Points on a hilly landscape, in no order, each with its height.
From any point a ball rolls to the lowest of the 4 points nearest to it. It stops when none of these is lower. Distance is the straight distance between rows; heights are no part of it.
<1318> h=159: [108 142 114 116  96 118 146 126 152 128 141  79 126  84 149 144 137  81
 172 125 104 165 161 163  97 104 185 116 131 134 168 166 151 137 159 119]
<1430> h=393: [122 154 146 129 136 120 141 106 141 112 154  75 124  86 128 118 146  91
 158  88 161 113 117 196 112 135 199 119 138 131 156 127 142 148 152  85]
<456> h=191: [109  80 125 127 154 166 118  99 126 191 123 140 174 164 107 140 124 157
 143 158 142 119 139  80 123 123  77 174 126 100  80 126 131 154 118 183]
<217> h=129: [118 147 130  92 112 111 144 153 159 115 129 100  93  97 136 125 152 107
 145 100 102 168 141 196  84 128 198 109 130 131 178 142 132 138 138  80]
<63> h=461: [151 127 146 140 149 146 150  57 141 137 128  89 148  54 122 141  63 116
 169 150 175  63 132 187 133 127 164 126 173 122 127 155 144 153 188 119]
<928> h=304: [120 136  89 145 136 112 135 113 147 149 123 100 174 112  90 147 109 154
 151 152 145 106 105 118 155 112 105 157 126 131 139 146 131 145 153 150]
<1328> h=154: [113 126  96 119 155 119 120 114 128 146 127 130 171 165 136 115 132 147
 130 146 117 122 149  94 149 111  80 151 123 131 112 128 108 117 138 163]
<1607> h=117: [105 122 129  73 137 134 156 115 132 166 137 111 145 166 146 133 135 146
 105 159 101 147 150  77 145 113  87 156 102 125  96 149 100  91 125 168]
<1296> h=549: [141 137 102 162 119  93 117 156  91 115 115 149 129 174 118 108 124 158
  93  91 129 105 108 124 130 132 119 143 145 132 127 113 121 130  87 122]
<1102> h=255: [ 77  76  97  35 144 140 119 148  91 154 113  98 129 133 154 151  85  91
 145 158 109 194 145 132 148 107 155  74  66 115 161 126 179  87 178 131]
<927> h=497: [147 125  99 136 102  97 144 154 110 140  82 152 158  69  84 142 125 122
 164 139 168  99 126 172 150  69 136  73  68  59 165 123 130 112 130  85]
<1450> h=280: [ 97 105  93  60 140 123 100 155  71 153 105 146 121 110 128 159  97 119
 113 150 136 152 119 114 197  82 121 103  33  94 130 133 135  93 161 142]
<293> h=85: [ 78  83 109  42 162 156 129 129 131 203 144  87 163  99 135 157  89 114
 160 154 127 176 151 121 155  96  81 111 114 123  95 134 153 115 140 168]
<1426> h=424: [129 142  77 187 141  93 137 125 117 150 106 130 176 120  84 144 124 152
 146 119 161  73  98 147 137 105 110 123 137 121 138 138 131 136 141 112]
<1445> h=356: [142 120 117 156 118 123 122  87 139 115 159  76 159  81 135 133 126 110
 165 126 146 141 144 151 123 124 141 124 186 138 138 163 159 150 140 133]
<729> h=164: [117 120 139  78 145 120 161 136 121 137 133 125 145 207 136 140 148 158
  98 149 111 116 144  46 135 118  72 173 142 152  77 115  74 116  92 160]
<793> h=354: [111 173 102 141 132 113 124 134 134 114 138 123 137 106 111 111 136 123
 108  89 165 143 114 171 128 130 135 133 133 123 164 143 120 127 129  93]
<377> h=289: [117 103  76  97 136 106 105 179  80 154  84 171 152  80 108 154 113 110
 127 154 143 148 144 135 193  87 131  76  22  78 163  99 127 113 166 118]
<507> h=64: [128 171 159 146 103 100 126 169 116 102 161 187  94 149 153 109 149 149
  76  43 136 147  83 157 108 155 166 130 106  92 138 135 114 113 114 106]
<90> h=385: [108 154  56 150 134  91 130 146 107 126 130 143 142 154 118 113 135 149
 117 121 122 116 109 109 134 122  92 140 117 133 123 119 111 126 127 126]
<160> h=303: [103 144 119  62 126 114 130 150 126 119 139 146 119 140 130 101 142 104
 100 125  84 132 105 106 143 103 100 138  91 140 126 134  99  96 153 133]
<262> h=242: [108 148  94  99 122  95 130 147 121 138 135 142 139 147 110 103 158 116
 115 123 126 128 134 118 155 130  79 144 122 139 134 139 104  98 146 150]
<628> h=302: [112 149 147   8  93 127 138 183 108 104 117 128  78 146 139 124 141  69
 123 131  60 164 114 122 105 128 127 123  70 134 134 121 143  87 173 124]
<1391> h=122: [137 145 100 171 141 137 135  71 136 111 144 104 149 146 103 132 119 151
 134 108 135 124 118 126 122 160 110 139 196 161 130 114 129 153 115 125]
<1374> h=563: [143 154 169 158 118 177  98 137 150  98 142 102 103 184 161 146 162 120
 160 119 112 163 164  98 108 178 110 121 197 201  95 144 150 133  87 133]
<311> h=270: [111 131  90  81 112 103 116 159 107 125  90 145 144  93 101 125 138 108
 101 141 130 148 128 126 172 104 121 115  37  94 154 136 127 102 186 127]
<38> h=397: [126 136 133 193 149 155 115  84 143 112 155 111 118 131 140 139 102 139
 166 115 126 143 122 149 109 166 156 116 213 167 136 139 117 143 109 121]
<1074> h=348: [156  99 163 139 126 119 159  69 160 130 156  57 105  60 142 131  88 107
 176 139 145  97 153 173 133 127 186 108 169 131 150 142 132 177 162 122]
<1464> h=207: [144 114 145 205 122 157 135  90 147 126 149 101 107  99 153 117 121 135
 168 121 126 132 154 123 122 144 152 126 219 164 113 134 140 166 131 127]
<1610> h=136: [ 94  76 103 105 144 198 130 103 164 216 136 123 157 128 164 139 117 137
 191 173 137 154 167  83 128 100  88 171 130 114  87 118 149 137 104 172]
<100> h=410: [118 111 138 125 119 171 101 106 140 113 125 108 131 169 103 144 161 149
 141 137 116 144 163  50 107 167  79 188 164 161  95 108 124 149  92 150]
<794> h=376: [132 117  83 136 147  98 117 138  87 195  79 142 181 126 115 116 115 119
 111 167 134 100 138  94 178  87 110 107  57 105 106 130 117 101 127 160]
<1553> h=361: [135 158 166  23 105 117 152 164 112  92 132 155  68 137 148 134 169  66
 113 135  60 145 101 104 117 151  99 142  85 121 120 119 118  63 162 108]
<77> h=379: [147  98 134 179 151 192 135  60 163 138 116 129 151  99  95 134  68 156
 172 151 154  83 145 110 115 167 123 142 217 153 110 126 135 171 149 112]
<651> h=219: [104 140 149  99 120 158 138 124 143 117 141 108 150 172 170 135 172 155
 131 159  97 164 159  75 113 136  73 166 138 168 118 150 125 109 117 157]
<1620> h=261: [ 94 124  95  59 110 104 108 146 107 126  99 130 114 100 123 135 136  98
 108 156 116 175 121 137 153 114 131 127  64 107 161 134 157  98 176 126]
<136> h=421: [152 141  84 180 131  87 140 106 131 141  94 116 178  88  85 147 111 143
 155 151 189  78 107 169 130 107 136 124 125 106 121 144 141 121 151 121]
<370> h=235: [116  64 107 144 137 174 118  97 169 185 106 131 162 119 106 133  95 141
 163 162 140 121 151  93 131 144  85 194 157 123  96 126 167 164 142 169]
<522> h=448: [135 156  91 152 107  95 117 150 121 107 115 147 150  81  86 143 137 123
 119 109 179 110 102 189 126  92 141 109  96  83 141 124 131 132 146  92]
<1073> h=612: [123 135 132 152 119 128 129 125 131 103 176 149 115 176 128 135 131 157
  91  73 136 144  94 151 107 172 148 147 153 144 138 131 112 115  79 112]
<533> h=483: [140 110 169 179 147 158 106  58 128 107 166 132 113 142  89 147 134 173
 111  93 146 167 109 134 103 197 149 129 187 171 137 146 129 138  54 113]
<700> h=69: [146 100 127 210 104 149 130  80 171 147 131 102 122  57 156 130  98 130
 177 155 105 121 185 101 122 146 156 135 188 159 119 132 158 161 143 164]
<154> h=247: [110 119 118  42 113 127 115 140 114 119 118 101 128 122 167 132 124 103
 132 145  94 189 163 147 126  99 149  96  76 136 164 149 183 103 156 132]
<220> h=309: [128 147 150  90 126 127 110 200  83 102 103 168  74 123 149 128 131  75
  89 154 100 120 120  97 154 117  99 101  11  84 137  89  99  83 159 115]
<269> h=434: [123 160 107 114 112  95 118 190 129 124 118 180 120 113 120 115 131  91
 104 106 121 118 109 143 151 111 115  94  73  97 150 114 123 114 143 118]
<543> h=510: [150 128 174 190 161 148 138  65 143 115 168  97 141 104 123 129  97 145
 153 132 167  88 109 171 119 163 175 103 187 136 131 133 136 149 138  95]
<120> h=294: [142  67 157 183 103 147 157  67 167 144 155  86 106  47 141 147  56 110
 185 168 141  95 154 153 133 114 188 108 176 152 105 129 138 170 185 152]
<1368> h=273: [103  98 100  89 110 135  94 179  75 133  75 165 132 107 130 157 115 116
 118 156 136 171 124 125 186 102 130 103  16  77 155 113 145  98 180 132]
<229> h=321: [121 127  92 116  86  97 113 190  99 117  67 193 118  95 113 153 139 135
 125 140 135 133 151 151 142  67 123  85  42  79 164 107 118 113 159 110]
<140> h=395: [161 149 145  62 142 117 122 174  89 103 118 176  90 168 192  92 122  61
  74 141  61 102  99  94 142 103  93 114  68 101  93  88  80  90 147 112]
<315> h=583: [152  94 119 196 177 174 139  50 141 126  95 145 162 135  78 169  50 183
 135 162 177  40 113 135 107 151 126 139 176 141  93 125 124 175 141 103]
<1158> h=214: [128 158 203 121 102  98 149 176 131 100 162 177  87 118 143 133 170 143
  91  70 117 137  79 169  80 162 209 135 111  89 146 142 121 132 118  82]
<853> h=125: [149  33 121 200  93 187 134  80 189 159 128 141 121  71 144 124  79 121
 198 176 113 108 171  94 120 135 156 135 172 167  98 134 171 153 170 161]
<969> h=89: [ 87 112 132  60 132 126 131 133 131 157 155 108 140 126 142 133 141 129
 107 164 120 158 133  97 148 111  92 132  75 142 110 153 129  77 128 162]
<313> h=278: [133 148 139  95 138 140 129 176  73 132  78 174  92 140 154 103 141  90
  92 127  89 102 138 104 162  76  73 105  46  98 132 101  91  86 116 140]
<266> h=390: [130 169 150  37 102 134 151 151 121  99 177 123 112 170 175 107 170  94
 102 140  59 119 104  74 107 146  99 165 108 162 121 129 112  64 127 132]
<76> h=449: [130 131  80 142 120  82 138 152 100 148  88 169 145 118 111 113 142 121
 105 135 146 112 124 131 169  95  82 108  51 111 158 131 117 116 134 147]
<127> h=104: [117 108  85  88 134 129 116 110 142 163 131  91 166  94 133 116  96 109
 153 129 133 170 144 147 162 109 127 120 117 134 152 155 183 140 146 163]
<1452> h=456: [112 162 126 126 116 107 126 127 158 117 154 102 139 122 145 105 152  91
 148 127 112 142 146 121 123 148 111 155 156 155 128 150 139 121 141 155]
<194> h=282: [ 97 117 162   9 113 133 119 157  93 118 114 128 110 133 173 153 101  96
 113 151  82 176 126  98 150 118 139 139  44 111 140 126 131  67 182 125]
<1371> h=296: [134 119 152 201 138 123 131  77 153 125 175  70 113  58 138 126 110 105
 174 147 136 116 156 151 119 151 182 111 206 168 125 138 126 155 137 127]
<938> h=609: [155 128 119 148 153 123 149 122 140 117 127  94 139  74  98 138 110 140
 144 125 201  58  90 218 149 116 166 109 120  79  93 120 137 143 137  74]
<1526> h=331: [124 140 147 159 127 116 145 115 155 125 182  64 110  96 161 107 127  82
 163 116 127 133 158 155 109 152 208 112 179 173 127 143 132 142 113 111]
<107> h=371: [150 104 140 205 140 193 122  64 166 102 127 119 116 115 124 119 123 125
 173 146 110 121 177  87  88 144 135 124 216 168 105 135 140 159 120 126]
<888> h=260: [132 159 155  90 105 113 135 192 113 107 109 185  71 135 145 100 132  65
  88 117  55 113 108 120 152  93  99 107  50  95 123  89 103  92 154 115]
<1596> h=114: [ 92 100 105 109 132 162 132 121 150 184 141  82 144  98 156 121 125 132
 163 152 127 171 164 101 134 119  89 147 115 121  90 138 169 140 130 205]
<477> h=427: [127 154 154 161 132 109 128 144 129 110 124 131 114  92 113 121 153 145
 124  87 196 108  80 205 126 148 195 112 105  66 133  98 144 139 127  76]
<1466> h=312: [114 148 141  42 108 114 135 126 119 112 149 116  97 143 149 112 146 103
 102 173  72 143 127  89 127 119  99 130  76 133 113 132 101  57 154 130]
<431> h=56: [141 156 106 121 132 107 122 167 126 103 140 167 119 206 136 106 127 162
  79  91 103 136 127 115 129 149 110 145 165 157 122 106  95 126  83 132]
<531> h=287: [126 149 134  74  97  99 114 184 103 111 107 167  98 140 134 124 138  90
  95 123  90 141 111 136 137 109  89 111  66 102 159 107 117  90 171 107]
<773> h=423: [101 157  97 127  95  93 119 157 135 108 121 150 125  92 107 123 159 117
 123 115 147 143 110 169 134  99 126 117  99  96 146 114 115 117 166 103]
<880> h=31: [171 120 178 186 134 101 113  91 102 110 160 134 137 166  83 118 137 198
  54  81 152 111 114 135 113 174 174 115 131 150 126 113 127 147  60  94]
<504> h=126: [115  57 118 194 129 171 131  84 167 166 107 104 122 102 154 128 117 121
 200 171 109 150 179  67 107 124 130 137 167 164  79 123 182 154 122 180]
<957> h=550: [146 116 110 179 142 140 154  48 146 121  92  99 162  80  94 157  70 151
 146 177 196  42 100 160 136 141 127 136 171 119 117 137 143 164 181 109]
<384> h=428: [127 156 167 155 109 111 131 179 133 115 145 167 111 101 132 123 162 148
 110  83 162 126  91 191 118 122 171 104  98  60 125 123 116 130 103  82]
<67> h=517: [140 118 109 117 118 107 138 114 124 135 107 103 147  65  91 151 128 112
 153 135 184 104 120 205 135  90 176 114 104  59 146 141 158 127 171  90]
<460> h=475: [140 112 150 168 132 198 104  97 154 113 122 110 128 150 135 128 142 137
 170 158 120 145 171  58 109 165 118 147 194 173 109 121 151 152 102 155]
<417> h=515: [151  93 189 200 153 194 129  60 155 104 165 120 104 123 122 130 123 141
 142 128 124 156 127 119  95 178 180  87 220 187 127 120 135 130  74 122]
<466> h=222: [145  70 152 199 140 169 150  62 169 151 107 120 102  66 138 148  60 134
 170 163 146  69 137 130 118 127 155 120 214 149 128 138 141 159 177 126]
<337> h=506: [128 134 193 197 150 141 142  80 139  93 172  99  93 151 137 116 127 144
 132  85 138 149 117 154  99 190 172 103 177 151 137 153 132 123  86 100]
<1498> h=467: [126 151 129 120 119 126 119 164 131  95 150 127 106 201 166 118 144 136
  96  77 104 139  94 121 131 159 114 151 164 162 118 133 129  85 103 118]
<1611> h=91: [103 108 120  88 121 130 123 140 155 165 149  62 130 115 147 128 126  98
 132 156  99 176 153 125 131 114 120 129 109 169 105 173 178 130 139 162]
<1070> h=432: [132 170 151  54 101 118 143 180 110  94 154 161  76 156 179 112 158  95
 112 122  71 131  77 105 119 143 104 144  98 134 135 120 121  67 140 116]
<833> h=263: [138 127 105  95 106 111 130 108 141 134 116  58 134  88 136 118 115 101
 148 131 140 159 159 184 126 101 201 114 117 118 170 143 169 156 190 108]
<443> h=174: [135 121 103 123 137 122 126 143 130 141  94 145 166 205  97 128 136 168
 114 119 127 110 135  88 145 131  82 148 136 143 106  92  86 150  90 169]
<362> h=299: [127 114 137 131 109 167 136  92 154 155 151  88 125 135 163 136 169 133
 149 155 108 150 183  77 134 129  88 162 157 165 101 148 158 144 120 169]
<816> h=284: [177 122 158 176 139 118  96  72 120 119 142 150 110 156  67 157 101 162
  64  96 129 128 115 128  86 177 138 137 153 156 121 103 101 143  32 133]
<1343> h=355: [107 166 139  48  97 126 122 155 138 108 154  97 101 131 161 118 157  68
 117 128  65 149 138 131 121 132 116 141 102 166 156 166 145  82 150 147]
<499> h=573: [152 136 116 125 107 105 140 153 116 118  90 162 121  78  73 151 145 129
 175 153 173 115 136 203 147  66 177  51  65  34 146  94 142 121 151  59]
<1444> h=399: [149 136 177  84 115 196 169 157 133 134 159  97 123 191 183 140 155 158
 126 153  74 134 156  42  85 126  78 184 137 178  88 129  83 102  90 142]
<1203> h=99: [171 167 203 163 103  99 124 222 111 113  91 225  76 127 160 117 167 117
  65  96  82 115 105 155  93 125 159  97  87  51 140 138 100 133 114 131]
<1349> h=323: [124 159 165  85 114 153 134 151 141 119 160  85 111 165 166 103 169 132
 122 147  90 147 148  80 113 145  93 155 154 184 110 146 142  96 127 153]
<776> h=532: [142 129 132 185 127 140 111  93 137 104 157 136 137 167  97 121 117 165
  94  90 152 131 102 121 130 186 146 134 174 141 142 104 124 140  77 117]
<422> h=160: [ 91  93 115  98 149 147 128  97 121 153 119 134 173 175 114 152 147 176
 129 162 130 129 165  62 121 135  79 183 126 133  77 102  84 146 106 185]
<1477> h=447: [137 139 131 178 149 112 145  96 122 109 153 124 137 131 106 122 105 166
 111 100 194  78  87 162 118 149 149 118 143  94 118 118 150 150 105  74]
<1213> h=257: [117 155 132 118 115 109 135 140 130  96 130  99 133  76 110 132 129  98
 133 115 163 140 123 191 101 103 148 121 109 106 153 135 134 150 150  90]
<980> h=422: [135 149 138 119 118 116 134 169 127 114 118 158 108  85 103 140 162 126
 137 111 172 123  88 202 122 110 185  93 100  43 138 114 131 139 152  62]
<288> h=470: [128 147 113 160 129  90 125 166 108 125 119 163 135  88 117 129 144 116
 148 107 179  92 102 174 114  97 130  88 106  94 129 131 119 115 112  84]
<334> h=204: [155 120 129  83 181 123 118 159 105 152 113 137 130 206 117 119 135 159
  94 137  90 101 152  82 153 112  84 167 135 169  83  83  50 142  52 161]
<80> h=455: [126 136 171 182 149 104 123 115 126 120 168 135 128 143 117 126 123 178
 106  71 166 129  87 152 103 161 174 128 139 117 159 136 130 139  86  75]
<302> h=217: [104 150 122  55 153  94 132 141 107 119 140 140 110 169 159 117 137 112
  87 147  86 120 120  96 164 105  91 142  91 127 108 123  85  66 142 136]
<1587> h=530: [112 149 119 138 105 133 117 128 133  95 139 129 125 144 140 113 133 131
 136 101 130 139 115 143 126 165 119 144 167 161 143 159 132 128 123 130]
<648> h=380: [124 153 107 118 125 106 125 167 116 113 117 172 117 135 140 103 145  98
  96 100 121 131 103 120 144 111  95 114 101 109 145 117 106 103 143 114]
<952> h=429: [124 125 167  88 116 198 128 129 158 118 150 103 138 181 143 148 148 158
 123 151 105 135 169  51 136 168  67 176 172 194  74 109 102 135  80 164]
<1530> h=433: [135 136 160 171 142 102 126 135 130 126 143 127 127 114 120 111 126 169
 104 104 203  81  86 172 117 136 163 106 111  71 128 130 162 123  87  70]
<647> h=412: [120 112 107 147 116 143 108 113 146 114 136 118 155 170  95 117 145 157
 128 133 132 142 138  79 119 165  76 152 196 154 123 124 151 152 116 153]
<1613> h=322: [127 135 166 205 123 144 135 110 152  95 178  92 113 115 166 132 142 116
 145 123 105 150 161 120  90 156 169 101 200 177 116 150 137 150 121 124]
<1253> h=203: [103 154 100  94 109 115 111 129 130 111 115 110 151  89 117 128 137 108
 138 131 155 174 141 179 119  90 148 128  91 118 183 146 145 127 174 108]
<898> h=195: [114 104 104 167 140 145 126  96 164 152 130  93 162 113 145 130 115 131
 179 156 133 120 147 109 128 125  93 149 156 153 123 149 153 149 150 174]
<249> h=621: [129 157 138 162 128 165 124 116 141 102 153 100 107 177 165 129 148 130
 147 116 106 164 124 125 112 160 115 135 187 200 138 150 141 113 115 133]
<66> h=358: [130 152 137 112 121 125 128 126 137 107 121 100 115  58  97 141 127 119
 158  98 197 116 113 223 118 109 195 117 109  72 160 102 156 156 174  80]
<159> h=262: [148 160 200 179 128  81 135 156 127 116 132 171 111 135 142 113 195 176
  63  68 164 109 103 136 111 147 219 111  85  76 138 119 131 146 104  75]
<725> h=193: [ 97  84  81  71 116 139 120 152 137 162 119  99 149 103 152 126  97 103
 162 138 109 205 144 145 144  97 155  83 101 115 168 137 191 130 174 153]
<667> h=552: [124 121 168 176 120 177 109 119 163 103 134 103 114 156 115 136 149 137
 145 119  97 161 147  76  93 165 108 128 219 184 108 127 147 149  79 135]
<1118> h=516: [145 131  94 141 118 109 130 112 126 134 116 107 167  66  97 139 100 130
 161 136 178 111 117 197 144  87 133 144 123 108 166 143 152 128 161 102]
<618> h=158: [134  75 109 157 125 147 140 112 179 174 158 114 144  80 161 136 105 108
 191 184 116 124 160 121 160 124 125 124 157 149 101 147 180 164 157 188]
<53> h=488: [164 166 126 148 118  93 125 175 112  85 124 180 120 187 162 105 127 138
  72  67 119 127 105 130 118 144 152 142 128 128 130 146  98 129  86 131]
<1029> h=265: [136  84  68 140 169 123 130 112  89 207  80 159 188 141  95 142  98 157
 130 184 161  80 143  89 159 106  83 142  97  92 102 114 142 146 118 201]
<454> h=365: [171 101 138 190 158 138  96  57 130 115 138 146 120 143  73 138  90 183
  80 101 169 110 104 127 112 171 156 115 155 163 133 114 104 147  52 121]
<1598> h=121: [ 84 112 112  89 142 138 132 113 133 164 140 112 145 151 129 130 147 133
 133 164 120 152 132 109 150 115  68 164 111 128 123 142 138 110 137 176]
<1097> h=151: [118 158 138 117 100 121 138 166 142  92 141 117  71 118 158 137 158  77
 123  84 112 173 129 180  72 147 173 122 141 114 164 157 130 116 128  82]
<830> h=277: [132  94 118 187 133 169 127  49 152 148 112 121 158 101 122 150 106 145
 181 169 138 103 151 104 131 124 101 157 181 144 144 154 160 175 160 161]
<1419> h=20: [128 132 135  90 160 117 165 169 111 117 127 153 110 197 171  90 136 132
  77 122  76 113  94  82 158 108  90 139 117 142 113 106  60  94 108 137]
<267> h=391: [121 160 134  86  99  98 125 183 117  90 137 183  81 147 136 105 158  96
 114 102  97 138  83 146 114 139 114 124  97 117 144 127 112 102 146 111]
<635> h=324: [142 147 163 186 123  92 128 150 102 108 151 168 130 143 145  99 154 174
  75  53 150 122  81 145 129 143 163 126 118  98 133 140 130 118  89  84]
<1076> h=244: [111 171 152 132 123 117 130 153 143  91 158 132  89 143 158 123 160 112
 121  73 142 167 107 165  83 173 149 137 154 131 151 149 130 116 110  97]
<1205> h=74: [178 149 151  90 170 133 132 189  58 126  73 170  93 209 170  89 114 114
  79 116  84 110  97 107 171 101  87 142 107 124 115  97  76 120  78 143]
<672> h=141: [104 144  96  76 148 107 127 135 102 146 125 129 154 147 124 123 120 126
  96 157 122 134 109  87 171  96  89 128  83 121 113 126 107  94 140 158]
<247> h=50: [ 75  98 107  45 137 139 110 136 130 159 136 102 140  96 139 136 112 104
 137 156 119 173 151 125 154 106 130 128  99 136 150 143 156  97 141 173]
<1252> h=132: [135 106  99 107 166 119 113 117 101 182  74 148 157 185 103 122 108 158
 114 144 127  88 164  63 140 114  85 164 136 125  88  99  73 147  84 183]
<342> h=170: [ 97  87  84 129 154 130 117  94 136 192 138 133 169 139 110 136 108 138
 159 163 140 128 141 100 142 120  67 168 117 114 100 134 147 148 124 196]
<1335> h=264: [154  99  91 169 146 102 107 134 116 109  88 149 165 165  75 128 113 172
 132 106 150  82 120 106 122 140  98 127 152 150 116 104 121 158  72 145]
<849> h=149: [110 159 123  66  96 130 117 168 130 100 115 153 106 121 121 130 161 114
 130 107 125 170 128 181  94 130 170 117 112 100 173 131 132 107 169 102]
<666> h=353: [117 176 141 164 127 112 131 128 138 102 172 111 141 122 126 117 140 121
 112  77 166 135  95 166 114 155 165 125 137 126 147 150 122 142 116  96]
<828> h=156: [134 122 127  95 179 122 122 140  95 179  73 138 141 181 105 136 133 138
 102 148 105  82 165  85 157 101  83 144 122 150  87 102  52 148  69 181]
<1088> h=400: [126 163 112 160 120  99 136 167 121 115 121 194 123 142 137 101 133 137
  91  75 142 129  97 160 132 121 139 125 127  95 154 122 109 117 102  98]
<721> h=339: [143 147 140 122  98 108 115 203  86 123  71 200  85  94 122 131 130 106
 114 128 107 119 141 143 143  89  86  65  47  91 159 109 130 126 138 111]
<1271> h=119: [150 170 174 108  98 113 125 222  97 108 109 229  62 130 148 124 146  86
  83 104  50 127  74 146 118  99 121  81  67  75 127 108 117 123 138 111]
<743> h=185: [119 152 172 130 118 113 128 149 159 117 174 115  73 105 162 124 158 103
 129  63 131 147 102 192  96 186 200 134 131 131 152 146 118 146 115  72]
<1217> h=223: [134 136  79 136 141 106 128 145 101 142  98 128 171 171 110 120 140 136
 113 134 128  89 136  95 140 104  84 136 119 127 115 111 111 109 125 170]
<924> h=471: [167  81 178 208 140 186 142  72 141  94 129 130 101  99 116 142 112 138
 169 163 107 113 162  86  87 131 164  81 227 178  98 129 130 163 119 109]
<361> h=216: [137 137 117 108 172 113 139 148  70 162  96 144 127 166 148  98 134 117
  80 153 106  88 142  69 173  92  98 131  91 122 111 104  65 101 119 143]
<680> h=408: [162 135 137 195 141  95 121 122  98 108 135 141 152 149 108 122 119 167
 101  73 176 107 106 143 114 160 146 125 148 106 136 123 130 139  80 106]
<253> h=319: [119 124 133  95 132 128 114 140 128 117 141 132 118 193 112 128 135 152
 114 123  96 145 139  73 137 172  78 152 173 164 111 112 102 140  73 137]
<819> h=453: [155 127 115 173 134 110 100 124 111 123 117 140 141 173  95 134 124 172
  73  85 122 129 125 126 116 154 123 135 175 159 129 122 110 148  51 128]
<1562> h=271: [106 156 120  53 114 106 123 169 100 121 101 153 124 119 130 127 138 107
 109 146 102 156 120 127 162 118 119 124  51 115 141 121 113  78 181 121]
<408> h=259: [146  98 118 118 113 110 146  91 157 148 147  71 141  72 128 141 113  91
 173 145 125 135 158 168 127 106 185 100 141 129 158 157 154 173 146 135]
<911> h=383: [145  92  75 176 142 116 114 109 113 177  89 151 189 147  70 129 117 156
 162 152 146  66 133 103 136 124  89 148 139 134 102 125 119 158 141 154]
<132> h=285: [105 108 150  92 129 183 147 118 143 163 168 106 140 150 170 152 150 159
 143 166 122 176 158  67 101 103  88 179 116 142  83 139 128 118  91 180]
<802> h=581: [131  98 161 199 144 180 113  59 155 108 139 128 130 130  71 144 101 158
 144 134 156 117 114 126  98 175 128 127 220 166 117 123 139 164  80 111]
<199> h=298: [122  90 106 162 138 171 119  76 143 141 106 133 166 126  81 137 101 161
 175 136 141 121 141  76 112 154  89 176 188 143 115 120 144 180 139 154]
<716> h=347: [135 124 122 101  96 126 164  82 158 119 121  43 105 101 127 123 123 102
 152 125 136 131 151 196 119 108 240  83 128  92 186 110 151 163 179  94]
<146> h=232: [146 147 116 105 146  94 141 167  88 139  99 153 122 182 140  85 149 116
  80 135 104 103 124 101 161 102  75 139 111 134 122 104  67  96 102 143]
<181> h=492: [161 112 122 193 150 162 122  51 121 130 118 111 171 133  79 154  85 167
 128 141 164  96  91 128 113 158 139 118 194 141 109 109 126 163 118 107]
<844> h=338: [129 125 129 119 104 109 133 103 155 123 130  74 110  90 121 120 107 102
 161 124 154 130 146 201 105  97 191 124 135 110 166 140 143 160 172 103]

Call two points neighbours if one is among the 4 nearest of the other. Go from one point of each pair to the other, from neighbour to neighbour, staying as low as possible. Name the highest point that can't be avoided.
<1252> and <1391> => <38>
<217> and <507> => <1158>
<247> and <1252> => <422>
<1419> and <247> => <361>

Where does a ball stop that starts at each point below?
<1343> => <247>
<76> => <247>
<377> => <247>
<229> => <247>
